Points, in no order, along strands that fork and pass close to each other.
(in the rows, 128 means zero)
Two points are linked if the straight distance between their rows is under 185. Some points are linked to none.
k993: [136 107 141 122 138 105  85 154 149  95 147  68 146 108 131 192  94 111
  97 116 149 146 167  78 190 167 117 140 121 129 200  99 144 131 128 117
  94  88 134  93 109 177 128 192   8 161 116 107 112  90 115 112 166 143
 133  94 145]
k411: [137  99 145 141 133 120  85 142 191 173 164 145 156 158 124 124 140 176
 135 101 131  77 104 116 144 123 144 117 169 138  91 169 185  49  95 123
 146 132  91 116 162 129 110  53 127 100 122 106 139 134 151 158 156 143
 124 148 128]
k762: [ 97 156 135 160 139 142 151 128 136 159 152  94 173 162 127 157 109 134
 153 114 113 186 127  93 106 129 112 147 129 132 134 110 113 193 151 131
 109 106 120 147 157 133 151 211  83 182 123 139 131 103  98 144 132 106
 201 122 128]
k748: [121 125 131 117 131 148 109 112 103 112 145  91 123 118 136 141  98 124
 158 156 183 157 113 124 221 159 128 129 140 124 118 127 138 119 169 105
 141 114 166  69 122 136 143 155  73 155 145  95  92  84 116 111 145 133
 127  82 157]
k831: [110 113 118 136 166 154  95  46 117  81  99 120 100  69  81  76 122  63
 174 200 204 199  81 183 144 143 140  99 144 110 156 121 183  97 175 143
 158 168 137 108  86 139 146 150 114 114 129 121 148  89 109  69 137 175
 104 123 120]
k289: [124 130 117 102 112 150 156 126  83 108  80 145 101 112 131 111 113 105
 130 154 153 141 125 138 141 136 116 141 125 126 118 134 119 139 167 117
 120 145 154 118 116 113 163 132 147 118 127  94  84 124 109 116 112 116
  94 103 145]
k756: [125 110 107 129 111 155 128 122  92 116 161  78 100  90 103  85 149  90
  99  82 169 127 111 202 174 184 116 141 137 156 136 120 162 118 152 152
  91 160 125 146 106 130 176 173 126 115 134  70  87 100 127 119 103 114
 134 125 159]
k719: [136 112 130 102 156 145  98  49 134 141  96 176 106 121 122  75 113  94
 149 161 208 136 104 150  89  78 165 121 178 125 132 141 129  83 164 108
 185 155 108  76 111 129  88  76 126 102 133 131 159 119 144  73 126 168
  69 125  97]
k842: [144 122 180 117 133 139 108 113 133 142 125 120 148  97 102 130 135 158
 194 172 103 143 141 150 159 105 157 108 105  97 137 165 173 139 120  69
 145  89 139 102 110 106 139 103 178 121 117 131 120 151 144 171 164 139
 120 120 144]
k683: [136 104 136 115 153 128 112 131 113  86 131 157  96 127 109  72 106 141
 120 199 112 167  80 149 151 139  79 139 123 170  82 145 121 108 188 142
 155 139 130 116 121 145  96 137 126 114 120 135 134 116 136  94 113 128
 150 124 150]
k837: [111 163 156 152 118 152 199 172 129 135 124 116 152 145 123 170 130 164
 167 190 100 162 103  87 123 133 119 110  96  80  90 144  99 157 138 122
 164  88 181 110 125  91 110 111 166 113 160 119 105 138 102 167 105 119
 117 121 161]
k885: [153 115 119 145 113  74 121 170 151 129 162 148 102 161 140 113 146 169
  48  98  88  74 116 126 111 132 116 130 158 175  95 152 132  82 103 156
 119 190 110 165 163 124  85  96 149 129 141 128 165 155 149 137  91 136
 145 171 103]
k971: [143 155  83 133 117  88 175 162 143 142 152 152 113 213 179 132 157  98
  93  38  90  19 116 111  76 118 172 127 135 116  57 139  98 105  46 127
 130 170  98 154 185  72  90  64 192 131 152 156 146 162 164 147 136  99
 109 153  97]
k585: [164 124 140 100 134 110 125 133  81  80 156 100  94  69  94  77 123 117
  89 162 114 142 135 172 164 191  79 143  83 167 141 144 122 156 144 108
 115 153 134 142  89 151 104 163 113 116 127 104  98 142 120 121 119 121
 141 121 177]
k937: [125  63 135 132 136  97 149 133 139  64  70 209  92  93 120  97 142  92
 159 175 122  93 123 137 129 127 107 107 135 116 146 154 187  62 164 167
 156 196 136 150 102 114  89  80 189  90  80 154 123 154 151 107  93 141
  79 145 110]
k900: [148 130 110 101 138 147  94  85 109 124 124 168 110 178 174  80  94 110
 115 148 191 124 100 115 122  94 129 149 184 163  70 108  70  96 166 121
 171 144 124  55 147 158 112 111  97 135 142 128 137  99 135  53 131 130
 117 106 108]
k206: [152 135 170 124 103 103 158 152 115 180 194  74 181 165 118 144 145 170
 141  77  94  92 169 118 168 130 124 150 103 128 126 114  90 155  83  84
  89  74 147  89 146 119 166 114 130 167 158 137  96 151 121 152 178 106
 188 105 169]
k584: [105 141 127 109 121 159 152 139  85 111  88 129 119 129 160 142  92 111
 148 161 163 142 110 101 178 148 124 154 126 109 103 111 113 145 185  95
 137 136 165  80 117 114 154 138 107 150 135  87  62 101 119 110 132 120
 121  79 145]
k495: [158 127 149 124 143  96 101 148 115  78 147 101 129  95 122 163 100 144
 112 165 128 151 159 106 177 188  83 128 110 137 189 122 127 135 133 101
 112  92 145  81  96 178  96 159  49 142 101 124 110 119 119 106 145 137
 133  93 176]
k86: [100 124 124 120 141 171 106  65 111 113  98 141 103  93 121  91 102  49
 143 172 228 167  98 153 107 113 160 108 165 106 133 118 140 105 179 132
 160 161 133  87  82 126 135 113 111 108 145 112 144 103 111  66 112 179
  59 107  97]
k990: [119 135 157 167 107 148 141 108 125 159 110 132 141 134 126 125 124 145
 101  99  87 119 165 116  82  66 146 157  92 179 150 147 115 201  83 129
  85 140 139 179 167 114 168 160 137 155 148 138 156 159 118 153 108 140
 165 169  79]
k800: [123  72 116 116 125 112  91 175  96  77  61 151  86 109 142 123  98  74
  59 130 134  79 130 103 134 163 105 142 127 125 130  96 165 106 144 164
 104 170 119 157 101 160 127 142  86 121 109 111 114  96 136 101 125 127
 108 118  98]
k131: [162 134 114  75 133 112 138  77  91  91 105 144 100  74 104 105 140 121
 143 124 151 160 164 186 115 117 114 107 130 126 199 127 108 159 137  92
 126 115 127 122  78 151 130 103 178 110 107 139 110 154 144 107 115 113
  92 137 144]
k23: [127 161 130 138 129 129 213 177 104 103 119  96 110 102 105 140 134 130
  91 158  87 141 127 124 107 185  92 123  75 113 107 148  96 173 133 130
 110 125 158 165 110 121 108 168 144 107 146 115  92 149 109 149  72 117
 122 121 166]
k429: [111 131 123 149 116 141 133 127 155 146 124 124 162 131 129 134 179 126
 126  62 102  44 140 128  96 134 170  94 132  97 133 135 171 111  49 157
 108 154  80 173 134  95 153  55 206 108 112 146 150 128 141 169 128 137
  98 182  94]
k249: [136 185 104 138 112 137 170  90 146 175 193 126 134 154  95  93 150 170
 142 104 138 199  78 194  75  82 146 146 140 163 108 149  75 145 120 127
 125 101 128 139 153 111 133 135 174 122 186 125 139 157 110 151 104 123
 153 136 154]
k909: [103 124 142 126 127 138 110 140 163 142 148  73 174  97 139 212 136 125
 171  93 164 115 172  94 203 142 165 115 121  82 188 104 158 131 118 103
 119  86 130  68  95 116 172 130  72 138 115 120  97 114 123 164 173 135
 107  98 151]
k330: [117 137 130  98 129 141 136 101  91 150 109 133 158 114 129 134 145 136
 193 114 123 142 166 151 133  85 134 138 112 117 157 112 112 179 130  91
 117 103 132 131 134 119 190 133 175 161  94 153 108 144 129 142 156  91
 153 128 128]
k91: [ 94 132 115 131 117 158 155 173 132 134  90 132 140 147 177 155 141  98
 125  98 132  75 124  87 118 141 128 129 136  96  98  94 150 131 132 164
 130 140 141 142 135  99 158 104 149 105 127 115  89 120 136 136 121 124
 104 121 100]
k620: [130 129 102 100 126 140  94  53 188 176 188 148 132 126 116  87 159 148
 148  69 202 153 101 177 109  99 151 114 195 147 152 136 140  53 131 126
 159 129  76  85 136 144 132  94 115 107 144 119 145 116 145 119 130 127
 102 147 134]
k647: [119 127 170 117 152 135 124 129 111 104 112 103 144  99 107 163 122 124
 212 220 101 175 115 126 179 138 136 114  70  88 140 155 170 145 169  81
 152 103 146 106 105 109 131 141 124 136 108 141 109 129 122 154 168 131
 128  83 166]
k374: [137 122  95 124 135 149 101  85 132 141 146 142 123 142 130  89 138 107
 129 112 162 140 127 163  81 136 118 126 167 143 130 108 134 129 129 141
 123 117  85 143 127 152 129 157 102 126 123 138 169 105 123 102 135 130
 152 151 110]
k96: [ 81 125 115 166 140 143 119 131 173 134  97 136 152 120 151 185 127 100
 148 129 126 135 123 115  86 137 144 104 149  92 158 107 181 111 107 179
 131 132 104 172 118 129 121 152 106 103  95 138 155  96 114 142 117 158
 116 132  94]
k876: [109  99 137 125 124 143 119  59  57 121  59 159 129  87  97  87 111  90
 162 183 149 202 126 177 135  88 133 152  98 146 167 110 135 151 176 141
 128 136 151 154 121 106 191 163 138 143  97 125 134 149  83  94 119 117
 121 143 117]
k790: [101 131 128 121 163 119 170 179 113  69  74 149 109 157 145 148  99 113
 117 217  86 171 109  44 120 168  76 132  70  94  93 126  97 156 195 127
 151 149 161 121 139 149  76 171  90 133 116 145 105 107 119  94 107  98
 142  91 131]
k40: [ 95 134 118 144 131 155 106 113 198 128 136  87 131  89 121 183 135 111
 119  82 201 116 111 145 143 129 162 119 154  91 170 106 155  84  91 166
 133  99 104 124  78 140 132 105  87  89 127 122 121  90 127 148 130 166
  31 126 139]
k113: [126  91 123 105 146 134  78 156 114  86  80 146 103 114 153 135  87  90
 107 157 127  97 131  98 132 150 125 124 125 106 125 129 168 119 137 113
 129 157 118 127  91 161  84 122  88 126 112 109 114  95 139  96 139 154
  98  95 108]
k967: [167 107 130 100 125  99 117 143 118 118 119 166 112 131 147 138 112 168
 108 134  99  99 178 116 126 124 116 141 128 141 123 145  98 127 112 101
 115 119 127 110 127 152  98  98 125 138 106 132 139 155 143 125 136 121
 137 120 129]
k467: [154 188  76 131 112  85 194 122 111 154 171 145 138 205 163 141 159  98
 104  36 100  53 120 112  58 123 183 133 134 120  82 130  60 143  33 111
 112 135 112 142 182 101  78  76 186 136 156 155 171 170 143 133 134 107
 124 131 104]
k689: [101 127 115 145 140 163  72 136 169 176 125 159 151 164 181 136 109 118
 118 116 181  95  91  91 120  87 157 135 186 120  63 108 144  78 116 166
 171 131  98 121 169 127 127  91  78 110 141 118 137 107 130 130 138 147
  94 127  82]
k608: [ 92 152 109 175 133 146 136 128 175 138 107 173 144 126 166 179 133 137
 122 129 134 139 120 101  81 108 142 118 171 118 147 125 147  98 110 174
 127 123 132 151 143 123 122 115 112 105 106 141 163 142 117 135  86 158
 104 164  89]
k33: [161 144 126 165 107 118 155 134 137 178 190 116 167 186 125 138 115 195
 116 117  92 172 127 127  97 107 103 169 125 177 115 118  38 164 102 130
 120  75 130 118 184 144 128 165  84 175 162 159 162 152 108 119 140 108
 214 149 153]
k843: [137 105 115 109 146 129 106  74 128 118 107 202 100 173 169  66 101  85
 135 148 186  96 107 113 101  84 140 141 186 152  71 119  89  74 167 119
 188 164  97  77 141 137  87  59 141 113 125 152 144 124 142  47 134 128
  91 118  80]
k313: [ 91  92 136 134 136 116 125 162 100 105  46 172 128 125 152 112 123 138
 123 162  81 118 116 101 165 123 108 129  91 126 123 120 160 115 174 192
 128 166 172 178 164 119 136 144 157 121  72 123 103 149 117 123  98 130
 154 141 115]
k501: [155 130 135  99 154 112 131 119 103  78 107 152 123 129 124 138 101 147
 142 208  77 200 134 125 140 136  54 137  70 156 138 112  56 156 174 121
 155  94 134  92 110 182  99 155  99 141 101 183 135 111 115  82 127  92
 147 114 168]
k5: [137 134 141 100 130 118 148 103  97 141 143 132 141 124 102 106 145 139
 166 119  68 128 169 153 128 104 115 144  93 123 132 126  93 180 124  83
 117 110 113 154 116 133 142 125 185 142 101 166 115 145 143 155 148  84
 165 126 157]
k43: [ 97 142 143 163 140 157 106  87 160 157 136  94 161 103 112 167 135 121
 215 130 127 185 168 130 145 100 173 111 132 106 181 139 169 164 124 100
 124  87 119 127 124 113 179 177 108 170 123 152 146 111 116 167 177 135
 143 125 116]
k553: [121 123 109 146 122 136  85 135 151 124 176  86 151 130 124 156 141 139
 123  82 163 143 119 130 199 168 104 131 157 144 142  92 165 104 136 164
 112 115 118 120 127 147 176 179  72 150 114 118 113  94 118 122 140 113
 160 124 159]
k604: [168 120 174 127 116  59 109 201 126 114 139  93 126 118 116 160 115 176
  45 124  64  86 180  57 158 147 115 126  84 131 139 125 127 130  96 122
  80 117 145 137 137 154 113 139  97 145 151 115 118 158 145 148 156 140
 171 121 123]
k914: [146 145 141 128 115 112 149 127 118 172 177 101 163 158 113 122 147 161
 136  82  71  86 161 128 114 134 136 123 113 125 118 124  96 162  74  88
 106 104 109 125 135 128 134 106 168 140 133 148 131 155 144 166 175 119
 167 124 142]
k328: [150 156 133 123 132 141 134  85 129 153 122 146 110 127 128 114 117 131
 139 155 145 149 143 144  63  86 176 102 149 130 126 181 109 142  99  75
 144 104 121 123 118 112  80  96 137 115 151 133 190 151 131 131 111 159
  92 140  81]
k555: [145 149 123 126 116 149 116 104 109 170 177 102 137 160 143 127 127 143
 148 105 171 140 122 139 151 121 135 151 158 144  92 129 104 131 132  96
 132 101 135  88 135 129 151 148 103 165 162  98 114 111 121 131 150 122
 141 101 146]
k680: [156 126 146 135 114  90 121 202 127 142 118 125 125 180 150 149 113 144
  78 111  58  53 161  70 105 132 149 115 110 112  72 143 128 139  75 105
 115 143 128 137 146 103 103  88 155 148 161 148 149 155 159 167 137 135
 155 139  94]
k832: [100 101 118 136 128 110  94 136 147 100 111  83 150 104 131 194 112 107
 111  97 133 145 138 102 195 168 106 138 111 130 210  94 166 137 137 153
  91 118 132 135 129 152 167 206  46 157  78 118 112  85 119 119 143 124
 154 114 151]
k474: [146 129 156 116 149  93 120 147 125  84 125 110 142 138 120 176  91 163
 123 202  98 203 119  77 172 162  59 138  83 136 151 114  81 135 165 122
 140  91 159  72 135 182  84 182  43 166 113 157 133 104 106  92 148 127
 173  90 174]
k526: [107 143 132 147 136 128 162 178 123  81 107  89 114  85 102 154 117 110
  82 139 101 127 115 116 149 198 110 115  91 121 154 151 165 135 134 163
  94 137 167 173 119 135 108 177  95 105 116  89  95 128 109 131  90 161
 120 113 160]
k812: [138 144 109  89 119 136 167 149 124 113  83 162 113 140 181 157 123 111
 151 123 131  56 143  90  99 102 167 120 123  80 112 135  96 136 125  76
 173 118 156  77 108 102  92  61 175 116 125 134 109 146 148 137 139 113
  82 118 109]
k174: [117 145  96 122 122 148 111  98 191 183 191 114 143 115 108 127 158 133
 125  54 202 130 119 170 115 111 162 110 187 126 143 127 139  80  87 132
 140 106  76 112 111 140 139  88 118 108 154 115 125 116 132 152 133 134
  63 141 137]
k380: [153 123 138 136 122  88  86 209 116 131 134  89 111 128 118 125 133 173
  46 102  68  91 131  71 162 148 119 149 106 132 113  96 138 125 140 174
  91 159 140 162 165 148 125 160 127 150 138  97 108 139 142 146 142 126
 195 141 120]
k953: [145 117 104 108 152 127 118  86 114  82  89 126  98  63  89 100 142  85
 168 153 168 179 134 168  92 112 146  72 142  78 186 132 153 112 146  99
 166 145 119 118  66 130 111  88 178  94 123 139 131 129 167  95 138 152
  71 116 115]
k672: [129 157 101  94 108 130 164  94 120 155 201 117 106 130  78  70 170 153
 127 100 147 169  79 212  90 118 130 131 120 164 115 149  93 118 143 132
 131 139 131 140 139 105 128 123 214  97 177 113 119 134 132 152  96 118
 131 129 177]
k864: [142 101 124 121 132 119  86  87 179 177 174 182 149 143 119  80 162 176
 132  96 140 115  96 175 141 108 118 121 180 176 120 156 161  56 132 141
 143 160  77 126 168 137 133  98 135 106 100 110 146 134 144 141 134 125
 138 160 132]
k504: [133 164 136 173 120 132 157 146 148 168 205  79 166 168 124 154 124 156
 125  88 119 165 134 114 108 143  95 145 140 146 129  99  76 161 119 137
 105  82 123 124 151 148 150 189  64 177 171 134 127 113 105 126 152  99
 199 146 153]
k678: [147 129 158 113 122 144  97  77 139 164 133 108 153 103  98 117 155 168
 171 112 117 120 160 148 134  80 175 109 113 127 161 173 150 139  79  67
 116 100 126 110 129 101 165  80 166 132 130 120 131 153 151 186 164 149
 117 138 125]
k693: [ 87 114 151 125 127 135 127 159 122 124  74 152 164 131 147 164 122 177
 152 141  81 105 110  88 176 106 122 137  87 114 121 120 170 142 148 157
 128 138 166 146 174 113 177 120 158 140  76 125  97 149 124 152 124 137
 174 144 120]
k833: [121  86 118 131  95 128 119 145 113 126  59 163  95 115 138  98 145  57
  73  86 155  61 151 163  90 131 135 128 142 135 130  99 146  99 105 187
  99 178 106 191 113 111 145 125 148  98 106 121 153 121 130 100  82 131
  89 161  72]
k493: [126 116 111 132 109 131 101 107 129 125 193  86 123 104 104  99 152 137
 127  70 167 148 116 194 197 162 102 134 161 162 152 116 171 109 145 164
 110 142 128 134 119 140 174 185 106 137 114  98 111 105 122 132 112 107
 158 150 169]
k528: [155 113  98 139 124  84  81 216 138 114 139 109  96 135 132 127 120 133
  35  95  84  86 120  86 114 168 106 140 143 134  93  77 121 110 141 199
 118 161  97 188 147 158  87 161 108 143 142 129 126 110 153 117 139 123
 168 152 110]
k53: [ 92 128 115 141 132 155 105  71 134 159 101 120 163  96 127 144 148 122
 209 110 156 160 158 144 148  87 161 109 143  89 190  99 172 131 136 121
 126 114 119 133 125 119 203 136 147 147  94 142 114 127 124 137 162 121
 133 137 109]
k304: [120 130 124 154 134 145  89  74 137 136 182  75 141  88  84 121 142 126
 216 137 164 216 148 176 189 116 159 107 137 138 162 145 171 146 149  88
 137  91 124 117 108 117 168 177 107 185 138 140 150 109 121 134 166 112
 156 129 146]
k930: [166 115 184 118 136  94 127 127 110 138 137 127 130 120 109 139  95 182
 123 176  87 154 171 132 136 122 104 145  87 162 162 164  88 166  98  84
 112  60 138  85 125 152  97 122  96 148 146 145 155 167 127 134 132 141
 133 114 153]
k497: [ 92 148 115 130 161 134 155 124 101  86  97 116 123 136 127 144 106  99
 130 190 116 208 110  98 100 170  78 132  93 122 146 103 107 172 197 138
 126 142 136 144 129 151 114 215  74 146  98 147 124  92  77  99 103 103
 171 117 140]
k171: [125 123 113 127 143 149 107 113 164 111 114 112 117  68 112 156 134  83
 163 133 183 121 131 132 132 138 159  88 154  66 173 120 169  97 129 118
 154 133 113 100  62 143 105  87 122  87 114 125 113 100 156 124 141 166
  52 103 139]
k158: [120 159 162 169 115 154 166 134 145 170 151 103 153 134 120 162 117 182
 147 148 115 161 123 110 118 109 148 137 119 122 125 158 110 145 109 119
 110  71 172 109 156 102 135 120 127 136 170 120 130 144 102 168 122 151
 135 125 144]
k204: [109 146 114 175 114 138 136  99 161 159 118 157 145 126 131 127 163 130
 112  82 129 112 136 152  60  99 165 107 156 127 143 132 153 111  73 176
 109 141 102 187 148 100 153 105 168 113 121 136 169 147 119 146  83 144
 108 189  78]
k434: [131 183 134 158  98 154 156  77 126 176 157 130 142 136 100  94 152 147
 138  80 118 153 130 173  64  65 169 155 114 167 135 150  99 197  89 127
  96 119 131 182 160  93 164 143 175 134 164 139 156 166 112 157 113 134
 155 151 102]
k516: [116 152 165 160 114 130 174 153 135 145 122 120 146 140 141 176 113 188
  91 138  97 132 148  87 109 104 138 147  97 153 133 159  97 171  87 135
  91 100 176 134 170 112 137 131 122 134 170 118 134 158 104 151  91 150
 146 139 116]
k473: [170 135 111  67 130 106 137  86  93 137 138 157 111 159 148  90 123 131
 143 109 133 107 133 146 113  95 136 152 139 141 106 139  78 128 118  83
 147 114 122  90 131 141  96  74 168 135 134 134 125 150 154 107 148 102
 111 102 129]
k523: [ 81 149 108 146  98 170 156 134 144 139  53 137 148 117 142 131 164  97
 175 121 147 114 128 117  69 103 178  89 130  50 150 104 153 124 118 141
 149 134 149 159 132  63 165  77 220  94 104 144 123 138 127 144 121 124
  85 162  70]
k128: [ 96 160 119 159 110 141 179 147 141 120 105 136 151 131 133 138 162 145
 156 112  85  76 121 122  77 121 160  92 114  76 128 130 144 141  94 126
 143 139 139 148 129  73 147  61 252 104 113 154 142 161 139 171 120 117
 112 167 108]
k583: [136  75 146 113 133 112 108 111 104 105 109 185  89 128 116  41 124 132
 117 180  99 141  97 176 136 106  83 142 127 182  94 156 135  98 179 160
 153 174 112 161 136 133 101 130 163 109 105 134 161 142 137 103  97 128
 150 155 121]
k946: [117 132 132 132 154 151 121 114 109 104 169 122 128 135 107  98 125 144
 175 182 127 187  88 153 169 156  77 130 134 140  85 131 124 127 196 157
 162 120 140 126 128 129 132 164 147 127 116 135 116  98 110 119 126 112
 166 118 178]
k451: [162  71 134 116 127  84  89 139 146 106 127 188  89 140 121  58 120 141
  74 146 105  94 115 141 121 120 105 123 164 180 100 160 154  70 143 151
 148 200 100 147 137 146  72 110 138 107 109 136 170 135 156 109 109 138
 145 155  99]
k780: [110  65 131 132 108 128 146 128  95  82  74 173  86  98 118  67 136  56
 128 148 150  94 123 161 113 148 107 119 144 120 137 108 164  91 154 187
 122 191 129 170 104 106 144 123 174  81  98 120 121 132 126  91  86 130
  86 141 105]
k398: [127 121  93 147 141 128 106 164 144 134 157 127 122 163 147 127 125 104
  90  84 107  79 128 112  89 165  95 129 155 123  87  95 126 125 117 160
 124 134  68 173 130 152 111 144 105 127 126 135 146 106 142 115 139 118
 154 138 112]
k324: [183 129 159 114 121  84 129 122 116 163 178 128 131 171  93 110 106 191
 112 155  76 154 136 160 126  81  90 168 105 199 115 137  37 154  98  87
 126  50 128  82 172 158 100 132 105 153 157 164 168 152 125 113 157 101
 174 123 152]
k394: [136 149 119 150 105  92 140 209 138 123 131 127 110 182 171 161 143 112
  58  76  77  20 128  78 104 139 149 112 133 107  48 116 131 117  66 143
 122 190 115 164 155  89 110  90 179 134 175 157 142 142 158 165 123 123
 136 158  89]
k187: [105 158 155 115 153 157 169 143 106 130 118 104 142 126 103 146 121 133
 203 206  78 196 108 115 140 138 117 123  74  92  99 143 111 184 171  95
 162  82 149 119 116 102 130 141 150 128 130 159 104 109 110 159 141 102
 136  94 171]
k720: [139 132 116 109 113 130 154 105 106 131 193 113  86 110  81  73 168 132
 118 126 169 163  85 218 130 161 111 129 124 167 132 152 126 113 158 121
 120 148 134 122 103 116 144 140 173  97 169  87 100 129 121 132  89 119
 118 117 184]
k120: [151 137 135 108 130 100 171 173 101  75 151 127  93 120 106 104 132 135
 103 161  75 127 146 128 138 183  61 125  91 132 116 128  88 154 143 123
 127 136 150 126 104 153  79 143 142 114 130 143 103 146 134 119  98 112
 125 116 184]
k212: [155 111 146 114 121 142  94  83 155 181 138 126 147 111 117 116 153 128
 124  85 135  82 166 148 106  88 189 126 140 131 147 172 156 122  47  89
 110 122  97 137 125 115 133  81 135 121 146 102 154 137 158 172 157 148
  90 141  96]
k173: [122 107 137 127 117 142  94 152 185 166 141 147 131 155 144 126 129 132
 108 100 160  73  78 122 126 116 161 125 166 137  68 162 170  57  96 143
 150 138 108 130 138 114 107  66 123 100 150  92 127 116 145 156 123 161
  85 121 107]
k766: [ 97 115 132 125 146 128 151 186 114  84  59 178 120 153 162 135 106 126
 145 195  89 139  88  73 148 137  83 137  96 105  81 119 138 121 195 158
 154 151 170 147 151 123 105 138 142 112  95 141  95 126 121 117 117 105
 130 105 141]
k484: [167 114  97  78 136  86 148 130 110 107 112 194  95 176 182  94 134  94
 153 113 114  52 140 115 109  98 133 139 144 127  81 142  80 110 113  86
 157 136 118 109 134 116  84  58 199 118 116 151 128 156 170 108 140  83
 108 122 108]
k724: [101 112 121 116 133 145 104 144 153 147 102 105 158 119 170 196 113 129
 125  85 159  89 155  79 178 124 143 139 131  83 155  91 138 127 116 117
 112 112 132  93 118 148 182 132  71 149 122 105  88 106 133 137 159 123
 111  98 119]
k857: [150 130 113  96 158 123 122  85  90  78 105 147 121  75 110 114 117 139
 161 170 108 193 154 184 134 122  77 127  84 156 192 111  96 169 157 114
 133 120 115 129  77 167 130 156 136 122  80 179 131 134 114  89 119  87
 124 150 171]
k845: [131 157 131 150 117 148 124 105 156 183 143 121 152 139 155 147 130 124
 132 100 143  99 142 112  69  84 199 112 149 107 110 159 117 125  65 100
 140 100 111 122 136 103 102  86 134 122 152 122 174 134 138 160 142 159
  81 143  86]
k47: [113 141 111 128 146 167  88 120 138 162 122 130 134 171 187 144  84 110
 130 132 180 115 112  76 134 104 141 140 175 110  73  91 101 101 143 138
 171 132 109  62 142 159  99 104  57 129 133 129 136  86 129  95 162 139
 119  98 106]
k433: [114 147 138 148 139 113 152 163 162 107 127 114 151 117 119 185 122 166
  96 150 112 149 105  87 149 175 112 112 111 120 166 137 152 129 135 163
 109 102 174 145 142 138 109 145  83 119 103 115 112 137 110 144  92 162
 139 121 154]
k965: [151 138 105 148  97  93 147 186 156 143 166 105 120 177 135 152 149 144
  24  38 105  56 127 108 107 144 138 131 126 157  91 116 114 106  59 167
  76 171 102 169 153 119 114 102 141 118 181 125 149 145 139 141  91 140
 129 142 113]
k274: [161 111 160 118 120  71 112 186 125 135  97 135 114 145 141 149  98 177
  78 148  67  80 176  69 142 118 139 128 104 125 116 145 108 136  98  88
 109 126 140 115 154 141  94 109 105 150 134 127 146 168 151 140 150 136
 155 125 100]
k475: [148 128 129 117 131 148 138 118  58 102 165  63  95  77  94  76 124  90
  99 132 145 157 121 192 169 187 105 155  91 179 129 142 125 174 144 112
 103 147 135 145  90 131 154 215  93 145 153  90  97 121 100 123 126 110
 160 128 175]
k772: [127  87 114 117 114  88 122 172 126  97  72 165  82 121 154 129 134 101
  40  84 129  43 149 124 123 133 117 126 143 146 133 109 146  87  95 174
  92 193 125 164 124 125 137 101 137 117 124 112 132 142 148 109  88 131
  96 150  76]
k779: [ 93 155 112 145 129 155 156 116 111 151 103 137 142 152 162 132 112 118
 134 148 136 190 109 104  77 117 110 140 136 129 114  95  97 178 172 149
 132 127 130 155 151 126 147 193 102 147 128 138 135 102  96 114 108 120
 163 127  97]
k306: [114 133 118 137 156 143 121  74 114 100 172  87 132 101  91 113 128 127
 186 172 156 230 112 183 202 140 111 127 121 164 141 138 147 133 185 124
 139 113 132 123 112 131 164 187 109 155 119 134 137 117 102 111 123  97
 165 138 162]
k752: [ 94 139 137 170 151 149 109 102 175 132 143  97 168 110 112 183 128 117
 183 153 130 170 136 115 113 140 162 100 131  90 175 150 188 135 118 131
 126 105 124 149 110 128 117 176  80 130 114 133 164  99 111 149 146 169
 134 126 126]
k132: [139 151 109  97 105 134 185 159 113  99  87 151  89 130 150 129 136 114
 121 130 158  84 122 113 116 122 145 141 124 101 110 137  98 141 135  94
 145 134 184  90 105 103 103  78 180  99 158  94  81 144 142 123 106 126
  60  94 143]
k435: [132 127 177 134 110 111 155 166 136 144 172  67 176 136 116 186 135 145
 148 104 119 123 179  92 194 156 120 132 109 105 166 113 113 152 116  93
  96  72 153  82 116 120 173 144  94 164 136 114  81 132 108 158 159 113
 162  92 167]
k690: [119 106 109 137 108 150 112 103 113 141 102 150 108 128 127  77 147  48
  98 102 170 108 121 181  67 126 127 132 162 136 121  92 143 130 116 172
 115 152  79 188 109 132 137 147 109 106 129 121 166 100 121  98 106 134
 105 161  81]

A fork is a point with three links, a tip a point with one. Leave the first point through the second and follow the links. Name the first fork or tip that comes.
k330; k5 => k724
k689; k47 => k831
k174; k40 => k756
k187; k647 => k328
k724; k909 => k43
k313; k766 => k967
k690; k374 => k274
k306; k946 => k394

Follow the links from the first point to the second, and from the first to the third. Name the last point that the two ways share.
k43; k584; k528 => k274
k965; k497; k772 => k274
k204; k5; k467 => k43
k780; k812; k33 => k967
k433; k832; k990 => k756
k526; k678; k832 => k756
k374; k790; k132 => k967
k608; k5; k473 => k43
